The views of a scene show one set of named points, each view turned or mirrored, shifted and resized as a whole, with a little noise and some points left out.
In the rows, 128 means zero.

Scene 1
View 1
Q_771: [ 79 145  68  90  76  68 114  95  79 134 102 122 133 148 115 136 179 147
 130 164 151 101  87 147 162 139]
Q_748: [ 89 135  61 115  91  82  86 105 104 129 119 135 134 142 118 137 170 128
 144 160 144 112 106 144 167 126]
Q_704: [109 132 109 131  98 122 102 108 131 126 114 130 139 161 103 138 166 160
 155 144 143 106 127 124 146 123]
Q_872: [106 132 122 113  89 126 121 108 123 120 102 123 142 177  94 136 171 180
 165 144 135  96 125 122 138 123]
Q_593: [118 143 129 160 114 137  95 102 150 140 119 128 134 148 104 139 158 158
 134 137 164 112 137 117 145 125]
Q_713: [105 132 106 125  95 119 104 108 125 124 111 129 140 163 101 137 168 162
 156 146 141 105 124 126 147 123]
Q_361: [117 143 128 154 111 133 100 100 144 139 115 128 135 150 104 137 161 161
 133 139 164 110 133 118 144 127]
Q_290: [114 163 129 163 117 119 100  87 135 162 114 123 127 129 114 139 160 154
  94 142 192 114 119 124 149 140]
Q_323: [ 88 102  35  97  78  88  74 129 107  96 127 145 145 166 109 136 173 122
 202 161  99 109 120 145 169 106]
Q_379: [106 126 109 121  92 123 108 112 128 119 111 131 142 169  99 137 169 165
 168 145 133 102 128 124 144 120]
Q_115: [131 130 129 184 127 154  72 113 174 133 134 140 137 148 104 142 148 144
 151 132 156 120 157 112 147 113]
Q_668: [113 157 118 165 117 115  90  92 138 157 120 127 128 127 116 138 158 144
 100 142 185 118 122 126 154 137]
Q_478: [117 137 136 142 105 140 110 105 143 130 109 127 140 165  98 138 164 174
 149 137 150 103 137 115 137 125]
Q_922: [124 143 140 166 117 146  97 103 157 141 119 129 136 151 102 139 157 163
 134 134 166 112 142 113 141 125]
Q_601: [112 122  96 143 105 125  82 116 141 121 126 138 141 156 104 139 161 142
 167 145 136 112 137 126 154 113]
Q_944: [138 124 156 175 123 176  93 117 182 123 123 136 142 170  90 139 151 173
 168 123 144 111 166 101 131 110]
View 2
Q_379: [160  66 143 127 109 145 141 112  98 173  81 106  94 142 128 127 118 104
 140 141 102 131 133 132 179 139]
Q_944: [138  59  96 112  59 131 123 107 121 189 132  73  62 107 120 134 126 100
 185 143 123 154 190  97 223 117]
Q_748: [177 108 154 133 138 160 149 132  62 150  75 114 115 142 131 109 120 140
 111  97 111 142 102 150 124 170]
Q_593: [143 101 121 126  92 150 131 131  98 161 119  83  74 120 136  99 123 119
 152 121 123 156 182 109 182 132]
Q_323: [200  56 147 118 132 140 150  99  61 181  61 127 129 136 108 177 123 136
 127 104  99 125  41 167 125 183]
Q_668: [141 140 127 134 108 162 134 151  81 141 123  81  80 120 144  65 122 137
 131  99 132 167 190 112 155 143]
Q_115: [146  91  89 112  70 136 123 119  97 177 142  70  70  93 119 129 129 131
 179 108 138 169 175 102 188 139]
Q_290: [135 141 134 137 108 165 135 155  87 138 118  81  76 127 151  53 119 129
 128 109 129 164 204 110 164 133]
Q_361: [145 100 126 127  97 150 133 132  97 159 112  85  77 125 137  96 122 117
 145 123 121 155 179 113 180 133]
Q_922: [138  97 114 123  84 145 128 129 104 165 126  77  69 116 133 100 122 116
 158 125 127 159 193 103 192 128]
Q_872: [156  61 153 131 110 147 144 113 107 170  75 109  88 151 134 117 114  90
 136 156  94 125 145 132 190 129]
Q_478: [144  75 132 126  93 144 135 119 108 170 101  91  75 134 133 109 118  99
 151 144 111 142 172 117 196 125]
Q_704: [158  81 138 127 107 148 139 119  95 166  93 100  89 135 132 117 120 111
 138 130 110 140 143 127 174 140]
Q_771: [172 113 186 148 160 171 157 141  67 137  51 126 117 168 147  80 112 122
  85 118  95 126 111 158 124 159]
Q_601: [165  80 120 118 100 142 136 115  86 175 103  95  93 119 118 136 125 128
 152 112 119 149 127 128 164 151]
View 3
Q_748: [131 123 112 146 160 117 148 112 116 116 112 143 122 127  96 148 161 132
 144 115 131 142 119 126 132 106]
Q_478: [112 125 149 125 137 127 152 142 124 134 115 150 114 130 130 129 116 117
 147 104 118 143  97 104 139 134]
Q_713: [119 124 138 134 148 123 154 126 115 129 112 146 115 130 119 137 130 125
 150 109 126 146 106 112 135 120]
Q_704: [118 125 137 131 147 123 154 128 120 131 113 148 115 131 120 136 128 123
 145 108 123 144 105 111 136 123]
Q_361: [114 126 136 128 135 126 146 148 134 130 119 152 121 128 120 130 128 116
 137 105 114 135 100 110 142 135]
Q_771: [138 120 123 159 158 113 145 120 103 103 116 135 119 125 102 148 179 139
 171 114 137 147 108 126 141 104]
Q_944: [ 99 129 152 104 132 135 159 144 138 156 111 160 114 134 137 123  81 106
 121 102 108 140 102  96 132 144]
Q_922: [109 128 138 121 130 130 146 153 140 137 119 154 122 129 124 127 118 112
 130 104 109 132  98 107 142 142]
Q_668: [120 126 120 135 130 123 135 160 147 120 125 151 131 125 107 134 153 117
 131 108 109 124 100 119 148 138]
Q_601: [116 127 127 125 151 125 156 119 126 137 110 152 117 130 111 138 120 120
 127 111 121 144 116 114 128 120]
Q_115: [105 129 129 112 135 130 151 142 149 148 115 161 122 130 117 128 103 107
 108 107 106 131 109 108 131 140]
Q_872: [117 124 153 133 147 124 157 127 105 130 111 143 109 132 131 132 123 126
 163 105 129 151 100 105 138 122]
Q_290: [119 125 126 137 127 124 135 167 145 119 128 149 130 124 113 131 155 117
 139 106 108 124  94 116 153 141]
View 4
Q_115: [123 150  69 107  91 170 131 105 174 130 158 121 146 123 135 130  84 144
 155  85 159 138  91 108 167 102]
Q_601: [117 130  78  73 123 128 120 107 142 148 159 118 147  99 140 137  97 138
 160 122 125 135  97 123 139 104]
Q_323: [107  89  79  46 170  67 103  98 108 177 147 100 161  59 146 160  94 142
 163 173  82 132 109 163 112 119]
Q_361: [123 152  96  76  97 152 129 122 148 129 168 140 130 125 138 107 120 123
 159 103 137 133  95  98 138  81]
Q_704: [118 139  91  56 125 126 118 117 132 141 170 134 131 109 142 124 117 126
 166 123 118 136 100 103 134  92]
Q_478: [121 156  84  58 118 147 119 120 141 130 181 144 121 126 144 120 115 128
 175 103 132 139  95  79 151  91]
Q_872: [117 147  88  33 144 120 109 121 118 140 187 145 116 113 148 126 123 125
 183 126 109 139 101  79 137  91]
Q_713: [117 136  95  51 129 121 116 119 127 144 172 136 130 106 146 123 119 124
 169 128 113 134 102 103 129  92]
Q_668: [123 146 123  94  67 157 141 130 156 126 151 138 141 122 132  83 137 107
 134 105 140 124  98 123 116  65]
Q_290: [122 156 128  88  64 162 143 136 155 120 159 146 131 130 134  77 145 102
 138  99 142 125  98 110 116  60]
Q_593: [122 154  94  82  93 158 129 120 154 127 167 137 133 125 138 110 116 123
 157  98 141 133  93  99 144  83]
Q_379: [117 136  86  45 141 118 113 116 125 143 176 135 128 105 146 133 113 130
 176 127 112 139 101  97 137  96]
Q_944: [125 167  50  86 110 177 121 103 169 123 179 133 126 135 140 145  79 152
 180  74 160 148  87  68 191 110]
Q_748: [112 108 117  61 121  95 121 121 120 158 147 121 151  83 140 112 130 114
 143 157  98 123 108 156  90  85]
View 5
Q_379: [135 136 117 157 113 135 106 123 102 158 131  99 133  83  85 127 102 165
 124 121 122 122 111 140 110 136]
Q_601: [127 138 108 148 121 140 105 150  89 161 148  94 138  70 120 142  96 162
 136 123 122 125 118 126 140 128]
Q_872: [146 138 121 162 110 134 112 105 114 158 120 102 132  88  65 121 102 166
 114 120 125 125 113 146  97 143]
Q_748: [ 87 137 146 139 101 124  68 133  78 115 191 120 133  91 112 104 128 172
 138 122  97 121 119 127 130 130]
Q_704: [136 140 119 157 115 137 108 121 103 149 140 102 140  83  97 126 100 163
 124 122 126 126 123 128 129 134]
Q_771: [ 87 142 167 146  86 117  62  95  92  97 188 134 133 111  76  75 141 178
 122 122  92 119 122 133 107 138]
Q_922: [162 148 104 166 129 148 138 106 121 148 134 102 160  79 111 131  82 157
 118 118 150 133 146 104 171 131]
Q_593: [155 146 106 163 127 147 132 110 116 145 140 103 159  79 115 129  88 158
 120 118 144 132 145 104 170 131]
Q_944: [188 142  69 166 145 157 160 137 121 198  96  74 153  57 116 169  60 148
 124 120 162 133 130 118 159 131]
Q_115: [160 145  82 158 141 155 141 146 106 168 136  86 160  59 146 160  72 151
 135 120 151 131 140 101 187 124]
Q_323: [ 73 126 133 127  98 121  52 186  50 157 174  94 102  72 108 137 130 175
 156 126  78 112  78 162  82 129]
Q_478: [162 143 106 165 123 145 132 106 119 160 120  98 149  82  90 129  87 158
 115 118 140 130 131 125 135 136]
Q_713: [134 140 120 155 112 135 104 119 103 149 141 104 136  85  90 122 104 165
 124 122 122 125 119 133 119 136]
Q_290: [148 152 127 165 124 144 126  78 126 106 165 125 175  93 117 101  97 160
 112 116 145 134 169  84 194 131]

Which points are out of place in each view (at most two, in the order of its rows)? Write none if all are in place.
view 1 => none
view 2 => Q_944
view 3 => none
view 4 => none
view 5 => Q_922

Scene 2
View 1
Q_101: [154 120 128 113 113 133 128 134  96  83 135 104 109  87 113 144 152 135
 128 109 146 177 138 157 147 126]
Q_34: [128 129 165 107 129 159 131 141  99  60 185  83 141 108 114 118 176 119
 110  77 135 191 133 162 130 147]
Q_245: [168 128 118 114 110 146 148 146  83  95 135  92  89  83 109 155 152 112
 123 105 125 192 130 156 153 126]
Q_219: [156 106 108 112 115 104 104 119 115  77 106 139 111  78 116 147 133 170
 143 141 175 157 146 155 152  99]
Q_699: [181  98  68 120  88  74  98 109 105 107  55 151  83  57 114 181 106 176
 158 169 187 133 149 157 163  89]
Q_544: [145 109 110 115  75  85  93 105 102  95  87 113 128  70 120 170 128 152
 146 128 187 118 149 164 136 142]
Q_780: [197 107  65 117 111 101 126 128  96 106  74 148  60  62 109 173 116 164
 150 163 157 173 137 150 175  73]
Q_981: [172 126 119 112 125 153 153 151  86  90 144 102  83  88 108 146 155 119
 121 108 121 205 127 154 159 110]
Q_362: [186  98  69 116 110  81 102 115 115  95  65 166  81  63 114 168 107 189
 158 176 183 150 149 150 171  65]
Q_171: [153 137 147 111 129 175 159 156  82  79 178  75 103 100 108 133 175 100
 108  77 110 215 123 160 145 139]
Q_561: [215 102  48 119 122 102 135 135  97 109  65 165  39  58 105 176 107 172
 153 180 152 186 137 147 190  45]
Q_498: [129 104 132 109 106  96  82 106 123  68 117 133 149  86 123 138 140 172
 142 125 194 132 152 159 132 126]
Q_187: [144 114 128 112 116 121 110 124 106  74 132 118 125  88 118 139 148 149
 132 117 163 164 142 158 143 121]
View 2
Q_219: [120 140 145 109  81 111 136 131 109 117 113 101 116 138 132 116 160  89
 113 163 125 117 145 107 137 133]
Q_245: [154 131 130 120  93 121 139 122  98 118 102 129 112 120 128 119 175 126
 104 148 139  99 143 109 109 170]
Q_544: [120 138 130 110  88 121 162 139  90 131 109  91  94 132 134 118 146  93
  99 173 109 123 139  94 156 141]
Q_187: [131 127 140 118  84 109 139 130 100 121 114 111 117 128 124 109 172  95
 105 157 122 108 146  91 131 155]
Q_561: [124 169 151  90  87 126 127 118 134 101 101 104 116 157 146 138 144 113
 135 164 156 118 141 164 119 110]
Q_699: [111 161 142  94  86 125 149 132 115 117 104  86 100 152 143 132 134  96
 120 176 128 127 137 134 149 110]
Q_981: [157 128 134 122  91 117 129 118 104 114 105 135 121 120 125 115 184 126
 107 144 143  94 145 111 100 172]
Q_101: [141 128 135 120  88 113 138 126  98 120 109 119 114 123 126 113 173 109
 104 153 129 103 144  98 121 162]
Q_362: [108 161 151  94  81 119 134 129 123 110 108  90 112 155 142 128 141  90
 127 173 134 125 142 138 142 106]
Q_34: [152 108 133 135  86 102 133 128  87 124 114 132 125 108 114  98 197 105
  93 142 122  92 150  69 112 189]
Q_498: [112 129 142 115  79 104 145 140  95 126 118  94 114 132 126 105 163  74
 103 166 107 118 146  80 152 141]
View 3
Q_101: [140  99 107 110  75 112 142 143 145  93 134 113 106 152 111 125 123 140
 109 171 136 113 150 104 131 133]
Q_561: [139 130 107 130 135  76 125 149 146 166  59 116 167 188 124 104 117 168
  89 198 107 137 193 157 150 104]
Q_780: [135 117 112 128 129  82 129 154 142 147  77 114 156 185 116 116 118 157
  96 188 115 131 180 140 140 115]
Q_981: [161 113  95  94  59 105 143 131 157 111 127 127  95 140 121 111 122 149
 104 174 134 115 163 108 143 116]
Q_171: [170 106  91  79  25 117 150 124 161  89 154 129  65 117 120 112 122 142
 111 163 145 106 151  89 140 121]
Q_544: [114  78 133 133 129 109 132 176 123  88 118 105 139 192  90 154 127 130
 115 164 138 116 141 101 107 146]
Q_245: [160 104 101  95  73 101 141 143 149 111 123 128 102 150 113 123 124 145
 106 165 138 115 159 102 134 116]
Q_699: [112 101 128 144 157  89 126 172 129 132  78 105 172 206 102 134 122 148
 100 183 118 130 168 135 124 130]
Q_34: [141  96 104  98  33 133 151 130 154  60 172 110  70 124 114 120 122 131
 117 169 143 102 133  89 133 149]
Q_219: [111 102 122 139 111 112 136 155 139 100 116  97 139 174 110 123 118 142
 106 189 121 121 154 128 133 146]
View 4
Q_187: [101 156 186  98 123 129 107 114 147 126  94 129 170 122 136  84  87 145
 118 123 148 124 113  99 116 129]
Q_362: [105 167 187  84 118 166 119 121 141 116 142  85 114 170 151  75 115 157
 111 103 116 110 169  44 151 194]
Q_699: [116 168 165 101 113 152 125 135 144 119 143  92 120 181 150  69 117 170
 107 108 111 121 161  49 145 202]
Q_498: [134 163 212  97 118 123 124 131 157 147  89 132 183 132 145  71 100 163
 108 135 155 135 114  68 135 150]
Q_981: [ 56 148 149 105 131 135  86  93 132  92 104 121 145 112 123 102  73 124
 130 105 136 105 118 133  90 106]
Q_544: [130 163 172 118 114 117 125 141 156 137 106 127 170 151 143  71 104 173
 107 130 138 143 116  77 130 167]
Q_219: [109 161 194  90 120 143 113 117 145 125 111 111 150 140 143  79 100 152
 115 116 138 118 133  71 131 155]
Q_101: [ 88 154 163 108 125 126 101 109 141 114  96 129 164 119 130  90  82 140
 122 119 143 120 111 115 104 120]
Q_245: [ 69 151 133 119 129 127  91 103 135  95 105 126 149 120 125  97  78 133
 127 111 133 114 113 136  89 115]
Q_780: [ 83 163 156  95 120 164 107 112 136  97 146  84 105 164 142  84 107 146
 119  96 109 104 165  70 130 177]
Q_171: [ 53 142 144 113 135 118  80  88 134  96  79 142 172  87 115 107  59 116
 135 113 150 111  92 163  74  75]

Which points are out of place in each view (at most two, in the order of its rows)? Write none if all are in place.
view 1 => none
view 2 => Q_981
view 3 => Q_245
view 4 => Q_544

Scene 3
View 1
Q_879: [106 140 106 166 134 126 101 120 123 125 119 160 137 131 154 127 158 112
 126  93 125 172 116 115 137 116]
Q_480: [125 168  52 127 149 158 143 100 119  90 115 102 107 131 125 148 161  85
 171 169 145  99 153 126 111 117]
Q_982: [133 147  60 130 156 140 129 110 120  96 141 105 113 118 128 132 154  86
 154 153 122 116 149 130 106 130]
Q_839: [133 162  96 150 146 143 128 117 134 106 129 128 123 130 123 145 154 115
 159 128 132 124 134 125 128 119]
Q_465: [131 152 117 163 142 131 114 126 140 118 134 147 135 128 129 138 151 128
 143 100 122 148 120 122 137 122]
Q_161: [ 93 132  83 157 131 126  99 112 109 123 113 155 132 129 168 119 165  92
 118 102 127 176 121 114 128 116]
Q_28: [164 131  92 137 169 122 119 132 140 103 186 109 126 103 110 124 138 106
 143 132  90 125 145 141 105 152]
Q_724: [112 143  78 147 141 136 114 113 116 113 122 135 124 127 147 128 161  94
 137 123 128 148 132 120 122 121]
Q_459: [111 157  50 131 145 151 131 101 109  98 110 112 110 131 140 139 165  79
 157 158 142 118 147 123 113 115]
Q_455: [145 139  69 130 161 133 125 118 126  97 160 105 117 111 122 127 148  90
 148 148 108 119 150 134 102 140]
Q_620: [101 159  92 160 130 143 116 110 120 116  97 151 128 140 150 141 164 108
 145 113 146 152 122 113 140 104]
Q_107: [132 161  94 149 146 142 127 117 133 106 129 128 123 130 124 145 154 114
 158 129 131 125 133 123 128 120]
Q_50: [141 156  89 143 153 139 127 120 136 103 142 120 122 123 120 141 152 110
 157 135 122 120 139 129 122 128]
Q_461: [171 145 107 144 167 126 126 135 153 102 183 113 128 109  99 137 137 125
 155 126  97 115 142 139 115 146]
Q_688: [148 136  70 130 163 130 124 120 126  98 164 106 119 108 122 125 147  91
 145 145 104 121 149 137 101 144]
View 2
Q_28: [119  97 134 122 135 135 124 118 110  71  69 111 114 125 130 171 114 150
 150 145  81 150 151 106 174 110]
Q_688: [121 102 136 161 148 147 130 104 109  91  85 111 133 143 112 167 128 157
 136 130  89 148 133 106 183 105]
Q_50: [131  80 138 139 129 143 132  91 101 102  95 148 135 138 131 126 122 135
 127 107 132 145 118 122 164 121]
Q_107: [138  78 135 135 124 138 132  88 101 109  99 159 134 147 138 113 122 127
 124  92 152 143 105 129 160 126]
Q_982: [130 100 137 182 150 154 136  89 105 113 103 126 148 159 109 148 133 150
 122 104 118 145 108 113 180 109]
Q_879: [152 118  91  95 103 106 137 109 105 112  85 155  88 198 176 121  86 120
 154  61 179 125  67 148 153 130]
Q_480: [131  78 152 211 155 171 139  66  98 132 125 149 179 152  95 118 153 144
  94  87 138 147  98 114 178 116]
Q_465: [142  87 116  86 103 116 131 104 103  96  82 166 101 152 169 112  98 118
 144  90 162 136 102 142 148 133]
Q_455: [126 102 135 163 147 147 130 100 106  94  89 116 135 147 113 162 129 154
 135 122  97 147 126 109 181 108]
Q_459: [139  99 132 204 150 158 142  72 102 137 122 142 161 180 106 126 140 145
 106  73 149 139  78 121 178 113]
Q_620: [152  98 108 130 113 124 140  84 100 131 107 171 121 191 156  98 109 118
 127  50 193 127  60 147 156 134]
Q_161: [154 141  81 126 114 109 142 106 108 123  93 139  95 227 163 135  90 128
 154  49 177 120  48 145 166 122]
View 3
Q_161: [ 56 124 216 113 166 179 135 135 126 216  81 120 131 187 102 137 133 102
 178 120 150  82 122 115  88 107]
Q_724: [ 83 134 187 142 147 149 113 121 128 182  94 113 142 161 121 131 101 125
 165 123 146  93 139 110 128 120]
Q_879: [ 72 119 203 105 150 173 147 147 109 182  87 135 114 174 110 121 127 104
 184 117 118  91 112  98  70  96]
Q_459: [100 142 184 197 164 139  90  84 151 182  97  78 185 159 142 138  56 146
 149 147 157  79 170 115 189 157]
Q_839: [116 134 164 158 130 132 115 119 118 131 106 111 141 138 141 114  69 140
 161 130 111  99 146  91 137 123]
Q_28: [115 166 124 133  76  79  76 147 112 108 125 150 105  96 126 138 111 152
 143  72 183 144 138 119 172 100]
Q_455: [109 160 143 161 106  95  74 121 128 135 116 122 141 116 134 142  90 154
 142  96 184 122 153 123 190 125]
Q_465: [104 125 170 115 121 145 137 148  96 129 101 138 107 143 125 109 102 122
 175 115  95 106 122  85  85  93]
Q_461: [131 158 114 133  70  79  90 150  99  77 130 153 100  88 136 119  93 155
 148  81 141 144 137 100 157  96]
Q_480: [126 145 162 212 150 121  87  79 144 143 108  77 187 139 156 127  30 162
 145 151 137  86 179 103 203 160]
Q_982: [107 154 158 177 128 110  80 105 136 146 111 105 158 130 137 138  73 152
 143 117 170 106 163 118 190 137]
Q_620: [ 89 116 205 142 167 175 144 120 120 177  86 105 147 178 126 114  85 117
 179 146  94  74 134  87  91 119]
View 4
Q_465: [117 111 142 145 137 145 151 136  99  78 128 170 133 120 145 165 124 139
 100 152 136 156 118 127 158 148]
Q_480: [171 114 125 161 157  97 142 158 121 187 147 107 139 140 129 151 178 144
 122 112 166 120 128  91 125 118]
Q_620: [121 115 159 152 167 135 157 166 109 128 125 161 110 119 129 171 142 149
 109 157 125 182  90 108 140 143]
Q_839: [143 113 128 151 142 129 148 142 108 118 139 145 141 126 139 163 147 141
 109 132 153 139 122 115 150 133]
Q_161: [ 99 110 193 159 173 126 144 150 100 114 108 162  90 131 133 142 127 142
 114 182  94 177 114 109 125 163]
Q_688: [146 106 140 162 133 100 123 112 104 122 135 119 141 153 148 116 143 130
 116 133 148  92 178 111 133 141]
Q_107: [142 112 130 152 143 125 148 144 109 120 138 145 138 128 138 161 145 142
 108 133 152 139 122 115 148 136]
Q_461: [144 105 110 148 107 125 131 101  98  71 143 141 165 140 160 137 127 128
 103 124 167  88 173 132 163 137]
Q_879: [ 99 111 174 152 158 140 150 145  97  86 114 175 106 123 139 156 120 142
 106 174 107 176 108 120 144 160]
Q_982: [153 111 140 162 148  96 132 133 112 150 136 116 134 147 139 129 157 137
 119 129 151 109 154 100 127 135]
Q_459: [156 114 147 165 167  98 142 158 119 181 136 115 122 141 126 144 170 145
 124 131 146 136 126  89 120 129]
Q_724: [125 109 164 158 161 117 142 145 105 128 123 143 113 134 135 143 142 141
 117 155 124 149 127 107 130 148]
Q_455: [148 106 138 162 136  98 125 116 106 128 136 119 140 151 147 120 147 131
 116 131 150  94 173 109 133 139]
Q_50: [147 110 128 155 138 116 139 133 109 123 140 133 143 136 143 147 149 138
 112 127 156 119 142 112 144 134]
Q_28: [139 102 130 156 115 111 122  95  98  82 135 132 152 151 158 117 128 126
 109 133 153  84 190 126 149 144]
View 5
Q_982: [106  91  97 126  98 113  94 112 112 127 120 129 133 114 129 139 122 140
 116 104 111 111 120 106 165 123]
Q_459: [105  93  74 104  98  82 103 102 105 126 113 120 134 112 116 140 138 147
 129  81 120 117 131 102 141 130]
Q_461: [128 114 130 152 127 165  81 127 125 126 150 150 132 138 135 151  64 148
 108 131  87  94 111 145 189 105]
Q_465: [157 106  96 132 153 151  92 116 112 102 180 148 141 143 106 153  91 179
 148  81 100 104 141 140 130 119]
Q_455: [115  87 112 141 101 141  88 118 114 122 131 135 133 117 138 133 115 138
 109 112 105 107 118 105 173 123]
Q_620: [150  96  67 109 143 112 102 104 103 102 164 135 144 133  94 149 125 181
 160  57 115 115 153 122 104 131]
Q_879: [169  82  86 135 152 158  94 113 103  89 192 146 147 137 104 142 125 184
 160  60 111 112 156 117 105 134]
Q_50: [124 108  99 126 121 125  92 115 116 122 139 138 134 129 119 149  95 155
 126 101 102 105 126 130 159 116]
Q_724: [138  82  86 127 124 129  96 111 103 107 155 135 141 123 115 138 134 162
 142  75 113 115 142 105 127 132]
Q_161: [162  64  79 134 137 151  96 108  97  87 182 140 148 125 109 131 154 176
 160  54 119 118 157  93 102 144]
Q_480: [ 92 110  76  95  95  67 104 103 112 139  97 119 130 113 116 148 119 142
 120  93 115 115 120 116 156 121]
Q_107: [126 113  92 117 128 116  96 111 114 121 141 137 136 132 111 153  94 162
 131  94 103 106 130 136 149 116]
Q_688: [113  87 116 145 100 145  87 120 114 123 130 136 132 118 141 133 111 136
 108 117 104 105 116 107 178 121]
Q_839: [130 113  90 117 132 117  95 111 113 118 146 137 136 134 109 153  94 164
 135  90 104 107 132 137 144 116]
View 6
Q_724: [100 147 177 151 148 129  99 141 122 130 157 139  87 134 142 140 132 110
 140 125 126  81 131 141 157 100]
Q_879: [ 82 158 188 156 146 114 146 141 107 130 201 140 131 167 102 152 129 122
 128 129 157  76  99 128 148  88]
Q_839: [ 97 118 139 144 126 108  96 126  95 120 144 137  65 132 145 134 135 112
 147 103 122 128 108 142 171  97]
Q_28: [152 139  99 146 175 112 112  99 121 107  82 140  83 140 203 101 158  89
  92 156 107 124 140 105 155 112]
Q_455: [137 136 134 146 163 128  75 121 130 120  93 139  59 115 197 113 148  95
 124 139  96 108 157 130 163 115]
Q_465: [ 93 135 139 148 137  98 141 120  87 116 171 138 110 163 122 139 140 116
 123 118 146 117  87 123 158  88]
Q_480: [ 98 108 164 139 122 136  27 146 115 133 114 134   7  81 175 134 129 106
 183  90  88 119 149 173 185 110]
Q_459: [ 93 125 189 145 130 144  41 158 127 139 137 139  31  91 160 141 124 110
 176 101  98  92 153 168 176 110]
Q_50: [109 120 130 144 138 112  92 121 103 117 124 138  60 127 163 126 142 106
 137 114 114 126 120 137 168 103]
Q_982: [121 131 153 144 151 135  59 134 130 128 107 139  44 103 183 124 141 100
 146 121  96 105 156 147 167 115]
Q_461: [144 122  77 142 159  95 118  89  96  97  86 137  78 148 192 101 160  94
  96 140 111 151 117 105 162 104]
Q_107: [ 96 120 141 144 129 111  94 128  95 121 145 138  65 130 147 135 136 111
 146 103 122 125 111 142 170  97]
Q_161: [ 84 172 219 158 153 135 126 158 131 143 205 143 125 153 109 157 124 119
 137 136 150  46 127 139 144  94]
Q_688: [140 139 133 147 167 130  81 118 131 120  92 139  63 119 199 110 149  95
 119 144  99 107 156 127 160 114]

Which points are out of place in each view (at most two, in the order of its rows)? Write none if all are in place.
view 1 => none
view 2 => Q_688
view 3 => Q_459, Q_839
view 4 => Q_50
view 5 => Q_455, Q_107
view 6 => Q_724
